Points, in no order, along strands that fork, close into loops and pass close to each other.
In the rows, 100 means zero.
Two points are linked if the straight distance between their rows is under 57.3. Some points are linked to none.
q_489: 91 97 92 118 87 93 83 107 99 97 93 120 96 104 86 102 121 79 122 88 88 112 72
q_380: 115 102 114 140 101 112 110 117 98 86 128 114 101 125 104 110 116 86 106 124 68 141 94
q_90: 100 80 99 127 69 97 95 107 95 104 105 105 115 114 98 81 94 103 98 106 102 75 83
q_248: 91 89 97 78 83 82 101 111 102 104 98 104 114 105 96 85 76 111 104 94 91 76 80
q_737: 118 82 102 105 83 93 105 103 90 84 72 96 97 115 69 94 90 88 114 103 98 117 106
q_570: 127 100 93 68 102 118 103 81 97 108 101 98 102 103 99 107 85 104 83 86 112 95 87
q_806: 108 74 111 81 114 142 78 105 102 100 111 104 94 93 118 127 100 117 99 79 114 114 103
q_685: 87 100 95 90 85 95 97 103 124 83 93 119 87 91 86 78 103 112 96 100 97 95 105
q_386: 90 117 79 59 104 117 96 102 108 125 117 102 118 78 85 69 89 100 81 101 83 79 89
q_238: 115 99 110 124 105 100 101 99 86 104 90 86 72 98 98 98 82 91 104 123 123 74 115
q_486: 119 83 87 84 89 105 75 101 88 103 83 118 118 101 117 104 74 116 74 98 107 76 115
q_304: 105 95 118 138 95 77 105 95 68 78 90 104 74 110 124 91 101 77 99 130 108 126 116
q_535: 101 133 98 124 106 94 129 103 109 91 123 103 90 110 91 107 102 106 87 103 107 118 85
q_796: 114 98 99 113 97 107 96 126 94 88 93 118 108 104 75 137 98 106 95 102 103 138 94
q_541: 78 110 93 43 84 91 105 74 110 100 110 65 116 95 90 78 75 88 108 102 80 53 116
q_56: 102 97 105 111 89 100 88 99 82 105 90 91 83 99 99 110 84 98 104 105 129 57 105
q_23: 108 104 96 125 103 120 95 105 114 82 104 136 84 106 110 125 103 120 77 89 104 92 129
q_391: 113 90 106 124 110 123 89 116 82 117 111 107 97 101 86 106 87 105 113 120 103 111 96
q_791: 99 82 109 114 91 121 105 89 78 92 92 98 88 110 112 106 99 98 74 76 131 90 151
q_69: 95 88 108 50 87 95 110 65 105 93 115 74 78 108 109 98 79 83 105 82 97 59 82
q_241: 109 103 92 88 130 116 91 89 119 124 113 108 100 72 92 116 119 97 111 94 84 129 98
q_777: 108 128 108 137 93 116 94 118 61 84 101 100 106 110 105 123 111 71 90 133 121 129 93
q_207: 99 109 79 80 100 98 115 95 119 100 114 82 108 90 90 93 77 121 78 111 101 81 84
q_838: 118 81 96 132 95 102 94 111 96 89 98 122 110 107 100 136 97 111 98 89 96 129 114
q_935: 106 102 112 140 99 81 110 104 67 91 104 114 90 129 121 113 86 94 101 102 108 101 105
q_102: 112 80 96 135 82 96 98 102 75 82 71 99 105 113 96 119 93 91 93 90 119 106 139
q_887: 105 104 104 124 116 102 95 104 115 96 105 122 78 98 110 99 95 105 123 96 90 102 120
q_678: 101 113 81 96 94 117 117 96 129 108 117 80 115 91 89 87 104 111 77 107 100 89 89
q_27: 98 86 109 133 80 89 84 110 85 109 93 100 126 96 121 103 104 94 117 88 114 109 104
q_154: 98 106 126 117 108 113 85 122 90 79 114 113 112 118 103 133 138 104 106 129 84 145 115
q_928: 71 110 101 45 115 94 105 106 107 117 97 88 97 72 99 81 102 96 82 92 97 88 73
q_666: 104 100 121 134 90 101 87 147 63 85 94 119 121 103 120 139 102 86 87 121 107 145 110
q_605: 85 103 112 105 106 90 118 124 96 99 91 82 93 105 79 67 111 73 110 123 74 123 82
q_603: 94 86 83 78 91 120 85 78 103 82 101 107 103 121 93 79 112 124 88 105 99 77 99
q_549: 113 114 96 113 79 108 94 99 105 111 90 97 109 80 95 103 101 94 88 93 131 88 112
q_877: 72 101 109 91 98 78 120 107 100 89 82 72 96 102 71 69 107 79 125 101 83 108 101
q_306: 93 99 101 95 116 125 100 118 107 93 102 95 118 115 77 105 118 123 108 111 88 117 104
q_826: 84 122 102 97 95 58 127 111 105 109 91 76 84 77 73 97 95 64 102 110 90 92 69
q_817: 82 99 100 91 102 124 104 108 119 101 109 90 84 99 84 66 105 87 117 89 81 75 91
q_961: 105 98 114 133 87 107 80 106 96 101 112 131 105 99 113 116 131 87 106 95 96 125 105
q_747: 89 144 116 111 107 109 94 112 69 100 106 112 95 107 89 108 114 81 116 112 121 125 100
q_76: 117 75 88 85 87 113 85 85 101 119 104 113 105 87 93 75 89 101 95 104 93 97 91
q_266: 84 94 94 73 107 116 113 111 122 112 99 86 92 83 84 64 101 77 95 86 62 75 85
q_186: 97 106 113 121 113 86 112 103 79 87 89 86 87 104 111 104 92 117 89 125 130 110 124
q_714: 107 123 91 116 108 97 135 104 117 88 112 91 97 126 91 110 103 99 97 87 91 100 80
q_475: 81 99 107 96 86 78 100 80 71 108 101 82 101 109 84 90 87 99 132 105 117 82 104
q_192: 96 112 98 78 109 122 105 106 130 93 111 114 115 100 88 86 106 108 109 81 68 113 128
q_742: 108 112 97 122 101 115 107 114 104 119 135 117 134 108 87 112 106 117 96 112 80 117 97
q_471: 85 118 88 94 120 92 123 88 118 99 106 87 110 121 103 77 114 115 104 105 81 84 97
q_771: 116 96 88 116 98 82 92 77 103 89 72 104 92 92 113 117 111 103 89 98 119 96 114
q_543: 118 113 93 110 110 117 110 102 110 101 107 97 102 115 103 130 99 102 105 73 104 96 83
q_390: 102 115 96 111 99 125 90 92 86 98 99 114 106 128 77 106 127 96 111 97 104 102 100
q_156: 103 87 102 66 97 112 78 84 100 83 95 92 87 103 137 102 83 105 93 80 117 63 103
q_693: 110 126 120 128 95 112 95 135 63 83 103 109 113 107 116 148 110 74 82 123 117 144 100
q_552: 78 87 76 81 99 116 85 103 135 84 104 102 112 95 104 84 117 112 104 82 69 90 89
q_640: 101 135 102 105 93 83 119 100 114 112 101 85 84 80 76 92 84 75 118 97 104 83 105
q_680: 71 122 88 75 140 101 97 117 108 108 88 114 103 94 84 102 126 106 102 101 71 108 90
q_234: 92 96 114 120 91 102 102 80 69 105 124 114 81 115 107 82 107 103 99 107 122 101 99
q_11: 108 96 106 128 94 110 104 105 103 95 108 101 113 120 123 130 131 107 79 95 112 112 75
q_93: 108 112 93 143 94 92 83 103 68 105 101 137 115 120 113 109 109 91 103 125 92 107 104
q_977: 83 103 71 76 118 98 107 103 131 99 104 108 106 81 87 88 106 124 77 105 75 107 88
q_355: 113 77 107 105 92 126 92 100 96 92 89 109 108 96 98 105 106 118 81 98 113 123 139
q_384: 86 98 124 85 96 122 86 113 110 90 100 118 114 105 117 95 110 118 107 73 105 107 126
q_835: 116 104 84 122 109 88 108 75 101 127 114 93 106 89 106 91 100 101 105 114 101 107 91
q_408: 117 90 116 92 114 97 97 106 106 110 94 125 105 117 122 105 114 106 98 97 81 120 85
q_366: 100 92 94 110 104 120 74 105 123 85 91 127 85 90 116 111 117 119 87 102 106 90 122
q_91: 109 100 118 130 91 93 102 95 76 93 99 103 86 101 112 92 115 77 98 120 116 132 92
q_962: 73 133 99 88 130 106 109 126 102 100 98 109 99 106 76 104 134 102 93 114 83 122 80
q_420: 113 73 109 102 84 122 87 81 92 118 115 104 95 91 114 74 94 105 84 104 115 93 109
q_54: 104 133 102 132 97 116 100 104 70 97 110 106 94 104 85 119 108 90 91 120 133 116 100
q_65: 84 98 82 84 114 99 91 75 95 111 93 84 96 102 86 85 120 95 122 101 96 87 86
q_559: 93 128 105 118 101 59 103 100 81 105 98 90 91 82 109 99 95 85 116 127 120 114 87
q_443: 102 120 111 94 115 117 80 102 92 108 95 124 110 105 108 128 121 113 99 94 116 108 121
q_514: 103 77 105 87 94 119 100 90 96 95 102 94 114 103 98 97 105 117 98 87 112 130 111
q_88: 111 86 74 81 98 97 94 111 112 105 81 113 126 101 79 93 87 114 93 106 71 100 91
q_488: 106 92 106 66 100 112 71 102 103 99 81 93 112 95 131 92 79 101 112 83 106 73 119
q_378: 96 94 97 121 104 69 99 110 91 95 91 111 102 112 110 88 102 118 98 139 92 108 85
q_483: 82 91 89 82 76 77 100 90 117 87 87 107 91 88 76 79 102 93 109 91 85 85 97
q_895: 104 90 70 67 91 97 95 72 126 89 102 92 120 100 117 86 103 112 78 91 87 88 86
q_629: 120 84 85 86 99 111 80 107 105 98 85 119 121 104 101 104 83 121 97 101 88 89 109
q_908: 89 109 108 74 96 95 98 99 98 110 98 104 87 84 83 93 91 94 110 82 117 101 89
q_690: 107 107 102 123 103 94 111 87 104 79 101 125 72 109 114 111 99 118 76 95 114 98 127
q_681: 90 107 108 106 74 70 99 101 102 86 80 99 85 81 77 103 85 105 96 116 125 83 128
q_645: 87 139 109 113 108 76 109 103 94 107 97 82 95 99 104 92 100 96 116 124 118 85 105
q_474: 102 107 118 109 93 99 97 135 95 94 88 109 120 99 94 115 99 105 100 100 111 138 107
q_185: 75 106 82 40 102 91 113 86 101 100 96 66 119 95 89 82 81 85 100 76 68 66 103
q_732: 83 117 114 117 95 65 120 97 82 74 98 89 80 106 98 103 96 112 95 129 130 109 107
q_256: 114 79 117 101 86 77 115 90 86 85 76 84 93 128 107 95 104 99 89 116 113 101 92
q_360: 121 87 107 78 74 81 115 81 110 92 92 89 78 88 98 110 72 103 72 103 121 80 103
q_68: 80 96 104 73 102 103 80 114 108 88 84 103 112 91 106 100 99 122 112 80 112 104 106
q_198: 104 93 116 102 117 127 97 122 104 95 121 99 122 119 89 140 121 126 112 102 82 125 104
q_890: 99 79 105 92 93 84 94 105 92 93 101 112 84 100 117 103 63 126 82 112 113 68 99
q_921: 103 104 87 61 123 104 85 85 110 102 87 117 82 91 96 88 104 106 100 102 90 97 101
q_364: 112 105 102 87 116 89 110 75 86 96 89 96 96 122 115 98 90 125 91 113 113 86 130
q_295: 107 77 107 133 91 99 86 108 94 112 86 100 98 80 134 109 89 86 95 82 117 86 137
q_529: 91 95 92 129 70 81 87 102 92 76 86 118 97 105 80 96 112 82 118 97 98 111 95
q_665: 83 105 97 110 75 64 100 99 101 82 85 112 88 105 78 80 107 86 116 111 89 90 91
q_883: 104 82 101 118 83 101 97 87 70 94 81 107 104 114 99 98 94 100 88 94 120 83 148
q_141: 125 119 96 140 115 93 104 116 111 105 99 108 89 95 104 109 85 90 113 115 91 107 107
q_919: 95 106 79 107 117 81 120 94 103 107 92 89 96 102 83 94 120 72 100 96 65 106 64
q_272: 97 89 81 89 100 113 86 87 125 90 99 111 109 105 112 98 125 118 90 96 88 95 91
q_772: 90 96 74 81 103 87 102 103 110 122 93 107 129 94 87 77 102 95 100 92 59 91 85
q_409: 124 89 84 135 97 100 103 77 93 115 112 100 109 90 109 110 94 108 88 103 117 102 113
q_82: 91 97 98 79 80 71 106 72 106 109 103 76 106 89 98 92 79 86 127 83 97 67 108
q_467: 70 89 98 61 88 82 94 106 99 93 92 87 121 97 105 85 89 116 112 82 104 87 89
q_902: 87 125 97 105 110 94 94 94 96 99 90 102 89 108 97 91 116 114 102 125 116 77 103
q_103: 76 97 72 73 87 117 88 84 110 82 115 99 112 92 85 84 100 128 86 98 107 90 100
q_553: 89 101 75 67 104 85 122 90 105 113 103 101 116 104 87 80 94 94 82 81 61 80 80
q_356: 114 107 89 77 124 124 84 82 116 114 102 130 96 90 91 99 117 110 98 105 85 114 115
q_582: 104 77 96 132 96 120 90 107 74 109 102 107 98 106 101 103 94 116 74 117 123 83 112
q_80: 104 80 93 62 67 99 72 72 112 75 93 96 95 85 111 84 74 96 94 92 104 67 127
q_867: 125 104 118 145 102 110 109 108 99 108 117 98 102 94 119 123 107 88 93 112 108 134 104
q_268: 106 90 109 133 92 127 104 117 97 94 105 106 96 92 92 111 93 115 77 102 122 120 138
q_907: 112 102 94 94 107 108 90 90 129 105 87 101 77 84 112 97 117 85 103 89 101 85 84
q_972: 95 115 108 97 103 91 105 113 84 105 93 93 104 112 95 104 111 90 107 99 112 114 68
q_345: 86 100 76 61 97 118 74 81 112 71 102 80 112 90 106 94 91 121 96 92 109 80 111
q_783: 92 131 118 109 106 115 107 125 121 98 110 114 92 109 108 99 109 97 111 81 98 88 92
q_220: 97 107 81 118 102 84 97 117 94 82 89 99 106 98 74 131 97 97 117 100 99 140 83
q_434: 101 107 122 94 104 125 94 118 93 113 103 104 102 110 101 105 125 99 93 104 115 108 74
q_953: 94 84 111 103 65 85 96 105 97 88 85 96 94 79 93 101 73 105 88 98 132 74 132
q_250: 83 107 75 51 120 107 120 98 100 103 102 85 115 103 81 88 80 93 91 66 60 84 92
q_229: 93 90 103 81 80 101 76 80 101 87 87 107 85 88 110 84 87 104 99 100 115 56 137
q_597: 102 83 102 118 90 104 80 106 105 108 91 93 119 80 129 111 99 100 115 74 121 97 114
q_261: 97 111 99 156 102 99 92 114 89 89 88 87 100 98 110 108 103 97 110 123 120 95 132
q_30: 87 90 100 132 70 88 86 101 86 85 94 123 87 93 90 96 101 95 102 97 117 101 116
q_739: 111 108 109 51 107 87 107 71 111 94 82 91 92 114 120 84 97 100 95 96 99 76 112
q_556: 100 80 99 116 101 96 104 91 91 95 114 110 117 124 128 95 86 131 103 90 95 94 112
q_657: 108 80 96 96 88 115 78 104 105 125 105 123 118 85 87 92 113 103 96 101 90 112 84
q_97: 114 77 110 127 109 108 89 120 85 79 84 123 94 117 113 150 107 105 86 92 99 131 127
q_893: 119 104 77 77 117 119 103 87 118 110 108 91 97 95 90 104 84 98 101 84 87 87 85
q_183: 96 102 111 95 118 73 113 91 112 103 89 83 95 90 110 73 107 97 123 112 89 123 113
q_62: 97 102 109 130 100 101 96 100 76 101 108 94 83 99 98 82 113 67 127 125 98 132 82
q_784: 108 93 82 112 112 84 92 104 101 106 90 93 119 84 97 128 99 111 115 99 104 128 84
q_119: 128 97 113 80 99 102 116 85 89 121 101 106 91 112 96 90 86 93 89 92 107 108 90
q_860: 115 104 105 128 88 100 104 92 103 91 85 96 80 107 91 89 103 87 100 115 111 83 124
q_239: 101 101 95 80 119 112 109 107 106 116 105 109 119 107 86 111 118 93 106 75 67 122 84
q_292: 112 81 102 78 110 146 82 90 110 106 130 103 108 94 108 130 118 124 88 90 101 119 101
q_915: 96 93 114 70 78 78 94 77 89 107 100 86 103 86 125 93 72 109 85 117 125 60 120
q_683: 108 101 104 91 106 60 117 97 92 107 88 77 97 96 103 114 76 97 116 98 110 102 82
q_725: 94 88 96 68 103 127 82 83 103 101 90 89 100 101 94 87 120 95 110 82 108 96 91
q_255: 106 74 104 118 90 121 98 95 86 112 111 87 103 100 110 80 90 115 82 123 121 76 110
q_184: 88 111 94 109 85 57 106 69 91 108 99 89 105 97 96 98 95 95 130 101 107 78 109
q_984: 86 99 109 110 98 93 105 85 86 95 110 101 78 114 105 82 103 116 96 119 117 79 93
q_129: 103 109 91 73 123 81 130 107 126 95 82 73 100 97 95 101 93 98 102 83 79 108 92
q_930: 108 111 94 104 101 92 121 92 121 92 111 80 101 102 112 99 71 114 112 87 99 74 118
q_38: 95 133 92 115 108 92 99 107 84 108 102 99 121 91 96 111 131 58 111 122 84 147 74
q_594: 102 112 92 64 115 110 108 90 124 96 96 102 111 110 100 74 103 104 102 83 67 98 122
q_800: 89 87 89 61 102 140 62 87 108 85 101 89 111 99 114 95 109 112 99 83 107 90 103
q_650: 94 99 113 110 114 112 102 101 107 86 112 93 96 97 101 129 132 106 107 95 108 153 92
q_502: 110 124 105 130 106 86 114 102 102 83 110 128 78 105 113 112 103 107 81 108 109 123 102
q_518: 87 112 82 92 99 69 107 75 97 119 95 86 110 93 86 83 109 92 110 108 94 82 90
q_654: 88 102 100 99 116 88 109 111 118 111 99 95 69 74 87 82 93 73 126 87 75 99 85
q_152: 96 101 92 57 101 119 74 112 109 108 117 95 107 77 119 93 69 100 99 79 101 82 79
q_901: 94 86 112 92 93 119 97 94 115 86 100 91 69 103 99 74 97 94 117 91 104 73 106
q_832: 108 101 92 120 96 110 113 92 120 102 110 72 101 91 93 89 87 98 118 99 103 86 113
q_894: 101 75 109 94 82 113 98 79 97 90 112 90 69 113 106 81 80 101 103 104 107 53 106
q_371: 117 95 101 109 78 87 113 99 104 99 100 104 85 90 88 99 76 104 78 109 115 90 90
q_40: 103 119 96 99 103 107 96 102 118 112 100 93 108 67 95 102 98 109 99 98 123 108 113
q_92: 77 119 123 107 103 106 102 98 74 106 121 107 89 105 98 83 113 99 113 102 123 124 96
q_389: 101 106 93 144 102 100 103 108 103 96 101 72 106 90 98 106 87 108 122 108 116 99 116
q_621: 124 98 100 121 106 99 113 82 98 106 111 96 82 110 114 119 87 91 113 75 111 94 87
q_445: 96 88 101 71 109 103 106 79 115 103 111 107 98 93 111 96 123 106 97 71 93 136 86
q_326: 94 137 103 124 100 78 106 113 89 96 103 92 109 84 110 103 113 73 112 120 108 144 86
q_387: 102 78 103 101 88 67 106 81 91 97 99 97 110 114 130 91 83 121 102 97 102 89 107
q_744: 120 112 109 80 106 76 117 66 96 101 80 82 91 112 104 94 93 98 103 111 109 82 123
q_401: 92 102 97 93 117 111 106 128 99 114 91 97 119 105 75 125 129 69 112 74 60 123 68
q_566: 94 113 89 48 113 87 113 76 121 90 97 92 103 108 113 71 95 101 93 94 69 78 112
q_691: 116 101 92 100 102 111 92 107 131 112 85 92 129 91 101 107 120 87 114 83 78 108 106
q_309: 103 110 88 100 123 98 105 86 110 129 120 97 103 77 104 106 112 105 99 100 102 121 77
q_634: 108 78 104 84 88 86 89 100 78 106 87 99 101 95 123 107 59 111 81 105 119 63 114
q_208: 95 105 85 91 128 96 103 88 112 98 100 86 121 113 120 98 104 125 114 97 89 96 104
q_4: 114 99 111 91 103 107 125 97 99 112 114 111 89 124 94 85 95 92 97 84 86 108 79
q_487: 95 94 94 108 119 105 100 88 99 94 112 103 118 120 120 110 109 131 117 86 95 108 111
q_611: 103 94 105 87 89 92 118 90 121 80 117 76 84 100 115 100 51 111 105 94 100 63 114
q_329: 85 125 96 104 121 85 108 117 110 94 92 106 87 101 89 87 123 101 92 133 85 116 80
q_265: 106 89 108 117 90 123 99 106 108 80 89 96 85 117 91 89 99 100 107 98 108 78 119
q_849: 108 124 106 114 110 106 83 101 105 108 111 128 101 97 106 133 137 87 107 98 95 125 89
q_942: 115 110 112 110 101 109 92 106 63 110 92 116 98 108 96 128 91 90 102 81 129 107 103
q_878: 93 67 102 136 79 104 96 122 64 90 80 101 117 116 105 121 101 97 69 96 124 105 130
q_903: 93 100 114 58 86 81 117 69 123 83 114 79 75 96 107 109 64 92 110 92 93 59 109
q_426: 86 100 104 86 110 123 105 114 112 106 95 88 114 104 74 75 125 101 103 109 80 115 100
q_334: 95 95 82 108 99 67 88 79 94 98 90 110 85 80 107 114 98 115 98 107 120 96 95
q_105: 103 78 92 80 103 117 80 89 91 103 103 81 95 87 90 83 67 110 122 105 108 83 110
q_101: 105 79 94 70 76 89 93 69 105 94 99 76 111 91 111 90 69 97 108 86 102 75 117
q_251: 95 130 95 89 97 125 106 95 93 112 108 106 112 116 70 90 111 101 97 93 112 87 98
q_374: 109 105 82 120 96 117 108 101 124 116 129 102 124 87 86 98 110 115 88 109 91 111 95
q_174: 106 102 83 100 121 112 99 128 107 119 102 99 112 106 84 112 89 100 115 96 77 87 67
q_158: 105 85 101 94 95 97 91 86 82 111 93 95 99 100 89 83 82 104 125 106 108 89 117
q_751: 97 102 95 67 129 106 125 110 121 103 95 87 112 103 96 102 102 95 101 65 66 122 93
q_19: 104 92 78 49 71 98 91 65 120 77 122 61 106 94 109 88 63 83 78 92 81 73 96
q_818: 109 93 103 149 92 101 74 107 68 100 111 144 109 106 115 130 119 85 99 116 89 128 121
q_805: 90 98 108 72 77 79 101 75 103 110 105 76 95 87 106 101 87 98 94 117 120 53 90
q_675: 93 115 123 101 102 122 100 115 119 93 114 123 108 118 118 107 122 111 106 74 92 105 112
q_375: 102 115 107 101 93 62 114 105 87 103 91 93 100 89 90 105 87 91 101 108 117 122 83
q_275: 104 113 110 114 107 105 84 107 60 109 88 133 102 112 111 131 105 98 91 87 126 107 128
q_70: 77 104 61 66 115 95 116 103 125 93 109 81 107 76 81 90 82 116 74 98 74 91 85
q_534: 118 121 92 158 102 86 102 110 87 85 94 101 100 104 111 112 90 82 112 128 98 115 117
q_715: 108 98 108 144 104 121 94 111 87 98 115 114 101 121 119 134 122 103 77 111 107 103 89
q_203: 129 96 126 103 118 115 102 114 113 117 106 116 97 108 113 106 117 94 101 112 80 129 91
q_316: 119 83 110 108 98 100 88 95 85 103 83 122 82 116 114 98 96 92 107 93 102 86 103
q_448: 100 88 107 93 113 90 100 115 104 102 91 113 106 127 113 95 105 107 114 95 72 103 76
q_130: 111 120 105 143 114 94 107 106 60 79 98 111 89 131 123 135 96 84 100 106 109 114 113
q_476: 93 106 116 86 100 127 95 119 99 104 106 99 85 99 101 106 102 107 90 93 129 87 72
q_664: 82 104 76 93 95 88 84 96 119 115 112 97 101 62 102 81 92 110 106 109 101 73 89
q_37: 92 85 102 96 93 87 98 126 109 105 90 109 106 110 103 82 94 98 116 95 75 84 70
q_470: 92 117 87 86 123 86 114 100 118 105 105 112 82 90 92 84 111 115 79 119 84 104 79
q_766: 102 119 86 98 98 95 119 97 133 109 107 78 93 69 78 85 79 92 106 98 98 80 107
q_179: 113 110 111 139 98 109 111 112 101 102 131 121 116 119 100 104 105 109 103 111 81 125 111
q_834: 97 95 105 56 98 103 96 77 99 94 97 83 87 107 123 106 95 100 101 73 117 73 78
q_456: 104 107 92 101 109 77 100 111 120 123 85 104 85 67 93 94 97 71 111 94 84 98 74
q_16: 104 101 94 96 75 101 81 92 99 110 81 87 111 83 96 98 98 90 100 98 128 64 105
q_941: 80 105 104 52 89 86 103 92 107 108 95 74 98 81 100 89 100 98 87 102 116 72 78
q_765: 86 90 72 63 106 110 104 89 127 92 105 74 77 79 83 77 86 81 91 92 61 62 86
q_259: 114 101 112 103 122 100 108 91 98 105 91 87 94 107 102 85 109 98 118 114 98 122 108
q_748: 106 104 99 140 99 90 91 112 85 104 102 120 120 113 115 103 116 104 93 141 90 120 88
q_262: 96 87 110 114 104 94 116 104 95 104 100 75 77 102 86 74 106 73 117 123 91 118 70
q_583: 108 88 95 102 95 123 84 109 107 126 124 122 118 85 79 119 124 102 89 107 85 125 72
q_325: 102 96 109 84 114 127 101 115 113 108 123 101 133 112 86 135 130 109 110 82 61 124 97
q_223: 107 100 121 112 108 119 93 118 109 94 126 107 117 106 100 148 140 123 90 116 88 129 110
q_974: 102 70 111 130 87 88 101 106 75 112 93 96 94 98 135 107 81 92 74 95 124 77 122
q_228: 103 114 100 111 109 92 85 104 114 119 91 103 83 68 106 98 116 76 117 102 108 108 83
q_782: 107 79 113 107 85 77 115 92 84 79 79 86 89 117 84 89 88 99 103 120 108 110 113
q_682: 83 137 110 102 121 110 114 120 98 91 112 102 110 116 83 112 133 96 105 108 91 138 96
q_727: 104 82 122 134 83 85 113 103 69 79 89 94 82 114 100 84 88 88 99 122 111 118 130
q_89: 110 80 110 78 87 116 111 104 107 99 91 83 112 99 81 89 96 105 93 87 106 121 95
q_450: 84 100 95 135 104 98 84 102 79 93 101 118 106 98 111 116 113 125 91 116 120 117 125
q_628: 94 116 99 103 110 98 82 97 88 108 99 122 115 93 101 107 115 119 106 109 113 122 119
q_627: 104 82 108 94 103 140 87 106 89 101 117 111 80 104 108 107 87 114 92 87 122 86 93
q_283: 85 94 96 101 99 84 124 103 110 107 104 103 81 96 79 70 98 67 117 78 58 93 83
q_25: 102 92 125 97 79 99 97 133 114 100 85 105 118 85 107 94 94 107 94 91 114 119 107
q_244: 86 122 88 43 120 101 102 102 111 118 116 89 106 79 107 75 76 101 79 106 80 75 86
q_94: 102 100 120 95 113 100 87 99 96 111 91 107 82 107 127 84 101 92 130 90 101 82 104
q_950: 95 123 95 77 95 119 100 116 102 127 108 115 120 97 79 84 95 101 89 96 97 84 86
q_221: 95 77 115 114 101 119 102 111 71 91 95 102 83 110 115 127 87 97 80 64 131 99 136
q_153: 108 95 74 86 119 107 104 105 112 111 96 86 96 101 80 93 81 95 111 99 71 75 79
q_563: 113 80 96 88 91 69 108 82 94 95 81 96 111 123 116 102 96 117 82 105 104 86 85
q_187: 79 105 95 60 129 118 93 104 101 105 92 114 84 106 82 83 116 105 106 100 81 94 87
q_848: 92 113 117 87 82 68 124 98 106 116 97 73 82 84 76 100 79 68 118 107 101 73 90
q_833: 94 106 100 108 88 82 93 104 102 84 88 125 88 88 82 89 90 116 98 109 112 105 122
q_155: 88 94 95 141 105 96 81 111 70 76 81 113 109 117 115 132 126 109 81 120 114 124 125
q_934: 89 80 110 78 81 86 103 114 102 93 109 96 86 97 104 92 64 120 91 109 107 71 76
q_954: 113 92 107 127 108 122 91 110 82 114 115 118 96 108 105 117 101 117 78 119 113 100 93
q_379: 101 112 95 106 103 105 94 99 100 106 102 121 88 100 83 113 134 73 107 85 89 126 69
q_166: 81 101 101 88 107 84 119 97 118 95 91 66 100 88 84 72 101 99 121 103 91 104 114
q_810: 115 85 101 95 103 84 109 81 100 104 100 85 81 100 112 109 80 99 117 82 108 95 88
q_667: 85 94 97 96 89 91 111 64 105 89 120 94 77 98 102 83 100 121 93 109 117 83 100
q_622: 102 100 100 100 95 96 125 96 108 109 112 114 91 108 82 86 105 73 104 65 71 120 77
q_71: 106 96 82 107 109 105 84 112 112 112 88 92 137 91 93 115 102 105 129 92 89 109 102
q_713: 79 122 92 109 123 86 121 107 88 114 101 95 102 93 93 94 129 54 103 89 61 128 69
q_886: 111 79 96 98 119 130 80 110 92 118 109 92 104 91 99 94 76 121 118 117 101 97 106
q_551: 92 108 91 53 100 110 82 105 105 106 116 80 109 83 117 82 66 107 87 108 104 68 85
q_118: 92 130 120 113 113 117 95 127 103 78 109 107 101 108 91 123 139 91 110 122 89 144 105
q_775: 104 86 84 67 80 102 99 74 118 92 102 76 109 105 106 78 88 97 89 98 88 68 92
q_216: 96 80 115 98 101 111 97 93 103 103 113 106 108 97 111 103 129 110 103 88 105 143 96
q_299: 119 91 111 109 107 117 102 102 82 100 96 108 82 104 110 136 80 98 95 63 128 104 117
q_182: 92 93 102 78 95 108 121 114 106 111 95 81 121 101 76 78 104 92 95 86 86 110 84
q_778: 96 107 96 98 114 127 93 101 125 92 111 108 90 94 96 90 102 110 125 88 90 98 122
q_7: 131 91 101 132 105 112 112 90 103 114 119 96 105 93 108 111 91 102 97 94 107 126 116
q_733: 104 109 107 115 114 105 98 103 91 106 96 100 103 112 94 88 120 81 126 115 83 129 101
q_368: 102 84 100 70 72 67 127 74 117 86 100 86 85 99 83 99 77 105 82 113 95 77 92
q_606: 123 93 112 119 88 118 96 109 102 111 132 129 108 102 92 132 123 101 79 111 89 140 85
q_319: 94 82 101 146 101 125 92 120 82 99 102 109 93 92 102 135 106 99 67 101 126 120 142
q_988: 91 103 99 82 86 59 135 101 109 106 91 82 93 89 73 90 97 78 78 105 91 105 71
q_136: 95 105 118 132 100 96 112 104 81 85 100 96 77 132 120 106 90 98 108 90 115 72 116
q_729: 92 93 80 70 108 130 78 107 135 99 120 90 113 87 118 78 97 91 98 82 59 83 85
q_618: 118 89 107 113 102 100 80 103 94 96 65 116 93 106 115 114 113 89 97 96 110 102 112
q_21: 99 83 95 80 82 59 128 88 115 89 95 95 88 95 85 93 86 101 85 95 91 108 77
q_343: 107 97 96 124 81 88 109 108 94 107 110 105 94 107 81 90 79 98 103 111 102 80 80
q_976: 107 94 116 125 105 102 85 124 86 82 72 117 101 111 120 129 123 95 90 108 107 120 123
q_653: 78 98 82 89 89 64 90 86 113 101 100 101 93 66 100 98 92 116 103 108 112 80 86
q_741: 95 120 118 127 108 113 102 112 94 94 109 110 81 125 118 106 101 103 111 92 113 75 97
q_320: 91 120 87 89 98 104 104 102 110 113 96 88 117 73 68 93 112 98 102 99 114 118 104
q_982: 95 117 103 107 120 109 101 142 104 112 101 102 111 112 88 120 111 81 115 97 74 112 63
q_134: 97 123 97 107 118 92 108 104 98 136 110 101 125 90 102 102 129 70 111 98 75 131 79
q_232: 102 74 109 127 83 68 115 80 79 103 103 96 103 112 135 96 81 108 85 104 112 76 121
q_550: 105 89 112 96 112 96 108 96 80 96 81 88 102 108 121 98 93 125 79 116 126 105 130

A tip is a point with one link. Name the tips that can be reached along the links from each point below, in the order of the rows.
q_91 => q_737, q_27, q_471
q_69 => q_90, q_488, q_732
q_434 => q_666, q_366, q_919, q_292, q_667
q_316 => q_691, q_878, q_664, q_25, q_94
q_849 => q_378, q_953

A fork is a point with three links, a tip a point with one. Leave the first point through the second and follow the links. Name the first fork or tip that comes.
q_378; q_748 => q_529
q_683; q_810 => q_366
q_878; q_102 => q_976
q_130; q_935 => q_248
q_7; q_409 => q_962
q_364; q_744 => q_832
q_622; q_4 => q_239
q_541; q_185 => q_634
q_976; q_155 => q_878

Name the points in between on the shortest way along the links from the first point to the second, in order.
q_65; q_76 => q_518 q_184 q_475 q_158 q_105 q_886 q_391 q_954 q_582 q_255 q_420
q_443; q_664 => q_628 q_450 q_155 q_976 q_618 q_771 q_334 q_653
q_208; q_877 => q_487 q_556 q_387 q_563 q_256 q_782 q_727 q_304 q_91 q_62 q_262 q_605
q_71; q_628 => q_784 q_220 q_796 q_838 q_97 q_976 q_155 q_450
q_70; q_982 => q_977 q_470 q_329 q_962 q_682 q_118 q_154 q_223 q_198 q_325 q_239 q_401
